Points on a hilly landscape, in no order, each with its height.
A ball rolls from a point to whichever of its 2 nearest points has the largest drop for the distance, and stops where none of them is lower. Distance is the straight distance between rows; heights are no part of it.
J_168 (h 380): [142  94 133 171 118 105 131 175 147 110  94 135 150 109 145 105 123 149
  99 115 159 112  92 168]
J_414 (h 311): [164 125 111  89 118 116 103  96 157 119 150 132 130 142  99 138 152 112
  94 112 113 136 138  69]
J_359 (h 246): [148 154 142  81 122 127 126 115 110 155 163  91 136 120 146 127 144 127
 134  97 104 139 163 154]
J_237 (h 382): [136 131  96  99 147 139 138 124 127 132 107 120  67 118 100 134 135 139
 118 142 167 113 106  74]
J_984 (h 845): [ 85 110 140 147 110 109 129 178 147 107  82  96 115  95 149  76 164 100
  97 146 161 135  79 113]
J_811 (h 637): [124 111 160 149 136 105 147 102 169 147 109 145 153  58 118 105 118 131
  69 137 149 130 110 114]
J_819 (h 300): [101 154 166 125 135 142 117 111  94 106 111 132 162 166 157 116 108  78
 146 120  78 121 159 126]
J_225 (h 202): [132 142  99  92 130 110 119 117  84  69 166 171 157 139 110 133 113 123
 149 177  84  99 130  99]
J_431 (h 693): [123 172 116 118 129 157 149 108  75 123 164 112 112 165 121 170 131 153
 159 129 151 182 164 121]
J_888 (h 535): [154 145 118 143 134 118  98 119 133 112 139 153 138 183 105 129 123 145
 173 107 102 123 139 142]
J_869 (h 324): [140 145 160 173 128 139 102 165 171 144 111 160 181 129 133 138 130 139
  87 110 140 128 123 121]
J_589 (h 695): [132 126  58 137 154 136 149 144 123 121 129 134 100 160 130 132 117 102
 105 132 109 161 163 175]
J_505 (h 625): [156 163 139 131  74 101 109 116 146 185 121 156 166 123 116  86 121 158
 150 117 123 165 133 159]
J_693 (h 106): [129 139 144 118 114 134 165 107 104 117 157 104  88 168 122 134  93 158
 182  91 118 127 111 129]
J_620 (h 589): [143 104 142 164 120 115 165 135 171 156  95 103 141  64 120  74 131 122
  77  94 135 130 143 164]
J_597 (h 440): [ 97 133 141 156 106  79  99 127 205 112 114 142 134  36 156 113 101 172
 111 179 148 117 113 118]
J_36 (h 710): [107 172  65 128 138 147 147  91  80 152 141 100  84 173 119 159 123 143
 190 122 100 190 179 110]
J_568 (h 681): [156 132  95 118 157 137 164 131  74 156 176 118 117 133 105 178 137 136
 155  83 146 189 137 159]
J_879 (h 159): [159 142 145 128 123 117 127 113 114 136 134 154 110 152 121 179 120 157
 155 112  93 113 106  44]
J_178 (h 319): [156 100 126 147 105 125 160 136 151 139 128 152 120 161 129 162 137 127
 101  96 144 131 113 155]
J_206 (h 875): [104 101 140 162 108 142 145 166 134 137  79 120 127 128 121  66 148  72
 101 128 161 103  84 150]
J_703 (h 591): [157 120 176 129 172 146 151 151 113 141  89 111  90 103 150 109 140 122
  94 135 118 117 158 166]
J_809 (h 441): [142 112 128 185  77 124 142 170 141 139  67 150 171  96 139  92 121 143
 113 168 167 134 112 180]
J_745 (h 259): [142 131  47  97  92 145 140 112 125 134 137  94 112 137 119 166 100 116
 144  93  86 111 126  87]
J_822 (h 233): [115 147 160 122 144  97 103 134  96  87 132 164 144 158 138 103 115 113
 128 154  95  94 137 121]
J_369 (h 289): [139 140  81 114 115 138 118  88 127 115 164 102 133 142  90 151 155 136
 139  88  91 122 153  68]
J_236 (h 450): [127  87 152 142 137 116 120 141 150 104  76 126  87  88 112 130 171 151
 129 185 157 111 103 107]
J_299 (h 98): [145 151 102 103 121 165 159  79 123 106 152 141 110 180 122 122  93 171
 137 115  73 110 140  80]
J_166 (h 672): [180 116 102 133 153 161 164 141  81 153 155 133 104 137 128 170 128 145
 148 101 108 132 128 128]
J_796 (h 624): [163 127 161 110 156 124 155 138 112 144 110 127  94 125 121  94 114 107
  93  97  80 160 143 151]
J_627 (h 344): [176 136 119  85 138 134 121 112 138 127 124 115  93 101  70 133 121 133
 118 104 117 124 124  95]
J_428 (h 96): [168 111 123 136  98 108 135 132 153 135 113 105 133  75 141 202 121 188
 148 125 171 127 124 122]
J_652 (h 132): [108  74  75 166 132 146 158 100 111  95 142  94 121 166 135 200 123  95
 105 109 115 126 133 112]
J_936 (h 722): [ 97 174 116 117 118 141  61 137 177 125 130 127 174 131 110  93 120 104
 134 168 160 106 110 103]
J_579 (h 483): [106 101 118 123 104 135 140  96  79 100 139 121 165 167 140 162 131  91
 151 119 118 128 151 170]
J_519 (h 798): [138 131  84  95 111 125 108 128 119 101 132 106 127 129 131  98 102 113
 131 139 139 107 145 150]
J_708 (h 142): [150 109 165 128 124 104 120  83 165 129 135 108 111  83 142 157 103 168
 148 131 160 114  97 129]
J_998 (h 148): [173 100 110 112  97 159 151 134 149 155 123 113 117 118 130 191 142 178
 117 123 148  86 117 115]
J_827 (h 53): [150 171 117 115 134 146 183 126 105 137 168 118  84 183 140 120  76 185
 149  82  67 117 127 119]
J_884 (h 539): [158 111 155 128 112 105 189 129 140 128 111 123 123  67 116  84  99 147
  94 107 117  99 123 189]
J_366 (h 412): [131 115  66 107 125 143 163 149 150 102 106  85  45 152 126 112 126 133
 105 130 156 109 111 121]
J_619 (h 419): [114 150 114 133  87 112  99 117 115 155 151 118 161 166 107  98 145  93
 172  93 116 134 160 183]
J_841 (h 390): [ 87 139 147 148 135 171 115 138 124 137 124 133 189 176 177 108 129  81
  99 134 130 121 136 123]
J_868 (h 346): [156  78 118 158 134 107 152 166 131 108 131 139 119 146 149 155 153 174
 102 136 175  92  91 141]
J_731 (h 814): [109  81  86  94 111 119 138 145 114  77 133 124 126 128 136  81 137 126
 118 152 149 109 101 132]
J_749 (h 242): [131 155 177 139 112  76 127 124  87 150 139 115 143 128 137  74 131 120
 163  94 109 162 132 160]
J_968 (h 511): [169 102 128 138 157 139  80 157 139 122 137 137 117 141 112 126 140 135
 144  95 129 130 115 156]
J_912 (h 573): [128 161 163 111 105  85 107  90 118 145 139 165 159 118  87  68 128 164
 172 144 132 149 133 131]
J_586 (h 183): [124 118 139 139 132 135 123 119 142 126 154 112 121 160  91 139 163  85
 123  59  91 135 150 139]
J_155 (h 141): [ 81 105  96 111 136 175 119  70 116  76 179 122 152 145 143 183 105 139
 146 155 128 122 127  97]
J_808 (h 528): [ 98 154 157 116 129  80  98 124 140 138 152 178 161  78  82  82 107 135
 134 152 124 106  97 130]
J_51 (h 133): [149 126  84 115 146 158 142 102 130 111 126 159 111 159 112 144 107 125
 134 121  77  80 107  41]
J_737 (h 921): [120 127 185 145 133 101 126 152 125 106  78 128 129 124 106 146 131 112
 102 116 110 110 117 125]
J_856 (h 232): [149 142 167 138 131 108 130 122 156 142 141 124 122 146 123 136 140 139
  86  66  86 107 153 113]
J_670 (h 484): [124 114 140 115 161 185  90 134 162 137  96 132 103 128 132 102 153  86
 119 138 136 139 139 138]
J_159 (h 318): [116 128 130 130 102  89 145 118  95 156 167 133 129 163 126  94 159 144
 201  78 113 154 155 174]
J_713 (h 825): [ 86  98 158 102 140 111 135 137 116  97 128 136 119 107 164  77 141  98
  88 161 141 119  99 106]
J_133 (h 284): [ 75 108  96 105 146 118 128 157 118 124 161 160  59  80 120 140 143 148
  98 202 141 107 102  86]
J_135 (h 219): [ 98 166 134 106 152 147  98 133 111 123 130 141 183 123 102 106 116  76
 108 131 135 176 145  98]
J_138 (h 381): [123 177 186 102 136 137  87 142 110 158 106 118 162 107 138 122 112  89
 149 138 131 171 120 119]
J_965 (h 503): [ 98 121 143 151 154  76 136 121 145 127 132 140  92  26 168 163 113 165
 115 196 139 142 136  99]
J_181 (h 548): [151 111 136 133 175 179 115 156 133 156 118 116 128 139 146 137 167 113
 108 117 112 132 181 143]
J_799 (h 601): [109 111  89 124  90 146 127 183 148  98 108  94 132 165 163 132 176 124
 104 128 141 129 139 140]
J_98 (h 414): [119 103 138 126 165 162 120 119 149 108 115 121  63 117 109 114 152 125
  96 165 176 142 117 106]
J_853 (h 112): [ 72  90  87 157 128 169 141  85 118  69 115 114 145 162 134 179 126 104
 112 164 133 137 134 129]
J_971 (h 451): [137 137 117 125 127 127 165 187 139 106  87 102  80 164 147 109 119 135
  94 126 126  90 134 172]
J_190 (h 525): [114 132 164 131 130  77 146 116 116 158 123 132 133  77 168 160 131 149
  88 175 172 135 148 120]
J_214 (h 660): [156 143  99 134 176 131 173 143 109 167 159 122  69 145 105 159 116 123
 177  72  64 136 127 124]
J_681 (h 236): [113 102 114 111 128 134 136 145 112 130 127 156 108  71 132 176 149 179
 116 207 165 116  89  68]
J_847 (h 184): [107 147 181 136 121 111 130 120 132 108 147 162 145 155 118 184 155 138
 125 119 115 132 127  80]
J_96 (h 396): [ 85 119 146 100 101  86 121 154 169 112 118 152 108  59 161 122 104 155
 101 198 138 129  82 111]
J_301 (h 240): [122 136  93 127 117 107 147 113 170 154 161 106  67 182 125 185 135 131
 183  69 114 142 131 151]
J_690 (h 932): [159 123 158 119 123 126 123 187 127 118  83 133 122 142 148 161 131 110
 111 131  93 143 139 136]
J_292 (h 500): [121 120 120 123  95 102  91 107 100 134 121 128 172 160 147 117 132  75
 161 110 161 147 126 165]
J_806 (h 338): [144 142 155  88 128 130 128 117 127 113 162  82 155  88 130 127 144 146
 130 111 139  81 134 131]
J_926 (h 212): [162 150  62  94 108 128 171  89  98 188 136 122  88 145 135 143 129 131
 150  92 100 119 141  96]
J_171 (h 143): [152 147 109  62 104 120 164  96  93 168 178  92 101 142 130 102 136 170
 156  88  98 141 159 115]
J_258 (h 668): [100 162 152 126 116 154  78 139 146 106 127 109 170 151 127 131 138 109
 167 124 153  98 120 141]
J_367 (h 687): [167 144 118 120 119 112 112 118 151 178 100 142 115 129 132  98 136 137
 121 145 138 149 170 174]
J_471 (h 339): [ 76  97 102  89 111  90 108 143 177 113 135 138  77  95 141 114 138 166
 103 202 160  89 101  99]
J_754 (h 905): [101 124 187 160 152 133 143 150 111 133  79 134 143 100 108 105 120  84
 109 149 147 102  97 124]
J_717 (h 497): [172 135 134 114 114 120 158 144 155 135 117 120  95 129 117 109 102 163
 118 119 108  92 127 172]
J_523 (h 646): [150 138 115 116 147  90 158 133 102 146 148 133  93 154 116 114 126 115
 133  69  47 134 149 134]
J_578 (h 99): [132 175 136 116 133 137 125 128  95 145 116 151 139 150 103 128 132 101
 110 126 112 191 166 125]
J_763 (h 147): [123  99  84 147 142 141 138 116 106 105 135 116 133 154  92 177 143  66
 102  75 113 169 139 133]
J_392 (h 658): [169 104 145 165 142 115 174  98 150 112 114 143 132  46 114 141  98 174
  96 124 139 168 121 126]
J_887 (h 273): [112 135 181 187 121 106 108 144 144 149 118 191 181 128 145 135 116 132
 137 152 142 112 102 112]
J_676 (h 631): [110 146 109 124 142 163  87  82 112  98 125 114 134 147  83 122 124  99
 166 135 127 151 160 154]
J_136 (h 448): [ 78 126 139 133 138 186 152  97 108 103 152 131 194 171 162 135 134 103
 127 142 139 136 157 156]
J_208 (h 209): [ 92 127 145 120 142 131 108  85 110  99 156 156 146 156 132 155 134 103
 129 134  90 163 145  70]
J_65 (h 485): [161  98 143 155 164 131  90 155 136  96 101 133 104 112  98 148 141 144
 155 152 160 104 100 139]
J_632 (h 752): [147 134 114 109 103 114  87 152 146 147  87  95 125 115 131  80 133 107
 126 131 156 117 133 168]
J_110 (h 173): [128 125 117  83 132 139 115  91 126  96 151 149 122 129 133 148  93 142
 156 160 119 111 103  96]
J_766 (h 530): [116 106 179 159 147 109 140 109 106 164 119 120 172  77 180 136 125 122
 104 135 180 167 134 142]
J_336 (h 229): [118 148 173 174 128 117 112 125  99 154 135 163 195 137 147 105 123 129
 157 136 151 140  97 165]
J_381 (h 491): [129 135 179 145 145 117 108 143 111 168  98 106 138 107 170 140 130 111
 137 109 149 172 142 154]
J_150 (h 478): [ 76 121 120 174 126  88 127 140 158 125 112 170 120   4 176 111 108 132
 106 189 120 151 126  99]
J_951 (h 116): [ 93 167 168 155 132 130 130 110  83 145 165 125 168 166 112  68 125 115
 173 105 141 162 114 146]
J_172 (h 512): [136 143 112 153 134 135  84 143 117 118 129 146 167 165 107  90 119  88
 172 107  73 128 146 171]
J_966 (h 577): [130 121  84 114 138 163 112 123 142 129 139 113 142 158 158 137 168 124
  85 136 138 134 183 120]
J_859 (h 285): [160 108  91 124 112 106 157 156 152 153 118 108  75 153 111 189 130 115
 133  82 122 111 113 153]
J_550 (h 708): [135 144  31 143 150 160 148  96  96 139 136 117 112 164 111 159  98 123
 132 119  94 171 155 125]
J_71 (h 178): [118 158 146 120  87  98 137 128 141 133 145 107  67 179 105 137 124 144
 186  83 119 183 149 136]
J_205 (h 643): [114 144 109 122  92 184  84 142 151 167 122 129 171 145 141  88  95  73
 132 181 154 113  96  85]
J_420 (h 680): [171 101 100 126 181 173 163 131 118 137 168 152 127 173 133 128 129 155
 128 108  97 129 152 158]
J_883 (h 627): [ 98 116 149 129 133 155 104 179 136  86 118  92 160 144 168 131 157 116
 122 133 159  91 123 136]
J_49 (h 469): [101 118 147 138 135 114  92 167 147 127 129 148 164  44 116  79 133 127
 126 177 158 102  85 115]
J_774 (h 404): [128 103 158 104 127 119 115 138 149  99 133 101 166  48 124 100 142 154
 123 155 156  82  97 139]
J_57 (h 279): [157 157 163 181 158 126 137 136 155 151 117 132 138 116 127 137 136 163
  79  96 112 144 155 141]
J_10 (h 540): [105 142 133 147  85 144 111 154 139 169  96 141 185 104 150 103 121 109
 122 175 172 112  94 135]
J_989 (h 190): [125 124 160 120 136 112  99  89 147 125 126 135 103 134 143 121 119 138
 141 147 156 104 131 121]
J_183 (h 193): [126 103 137 109 133 165 147 128 123 122 145 130 117 104 119 188 140 174
 126 156 168  79  87 102]
J_804 (h 572): [100 116  97 154 143 160  79 110 116 102 116 137 180 152 101  83 111  79
 161 145 128 116 123 151]

Where does a ball stop that starts at each point below?
J_190 -> J_428
J_936 -> J_827
J_754 -> J_171
J_883 -> J_171

Call two points neighbours if one is among the 2 nearest of the other. Go from one point of each pair to the other, from neighbour to neighbour, staying as low as possible. Name the highest point that can't be avoided.
J_951 and J_827 -> J_869
J_853 and J_827 -> J_819
J_951 and J_578 -> J_766
J_428 and J_853 -> J_989
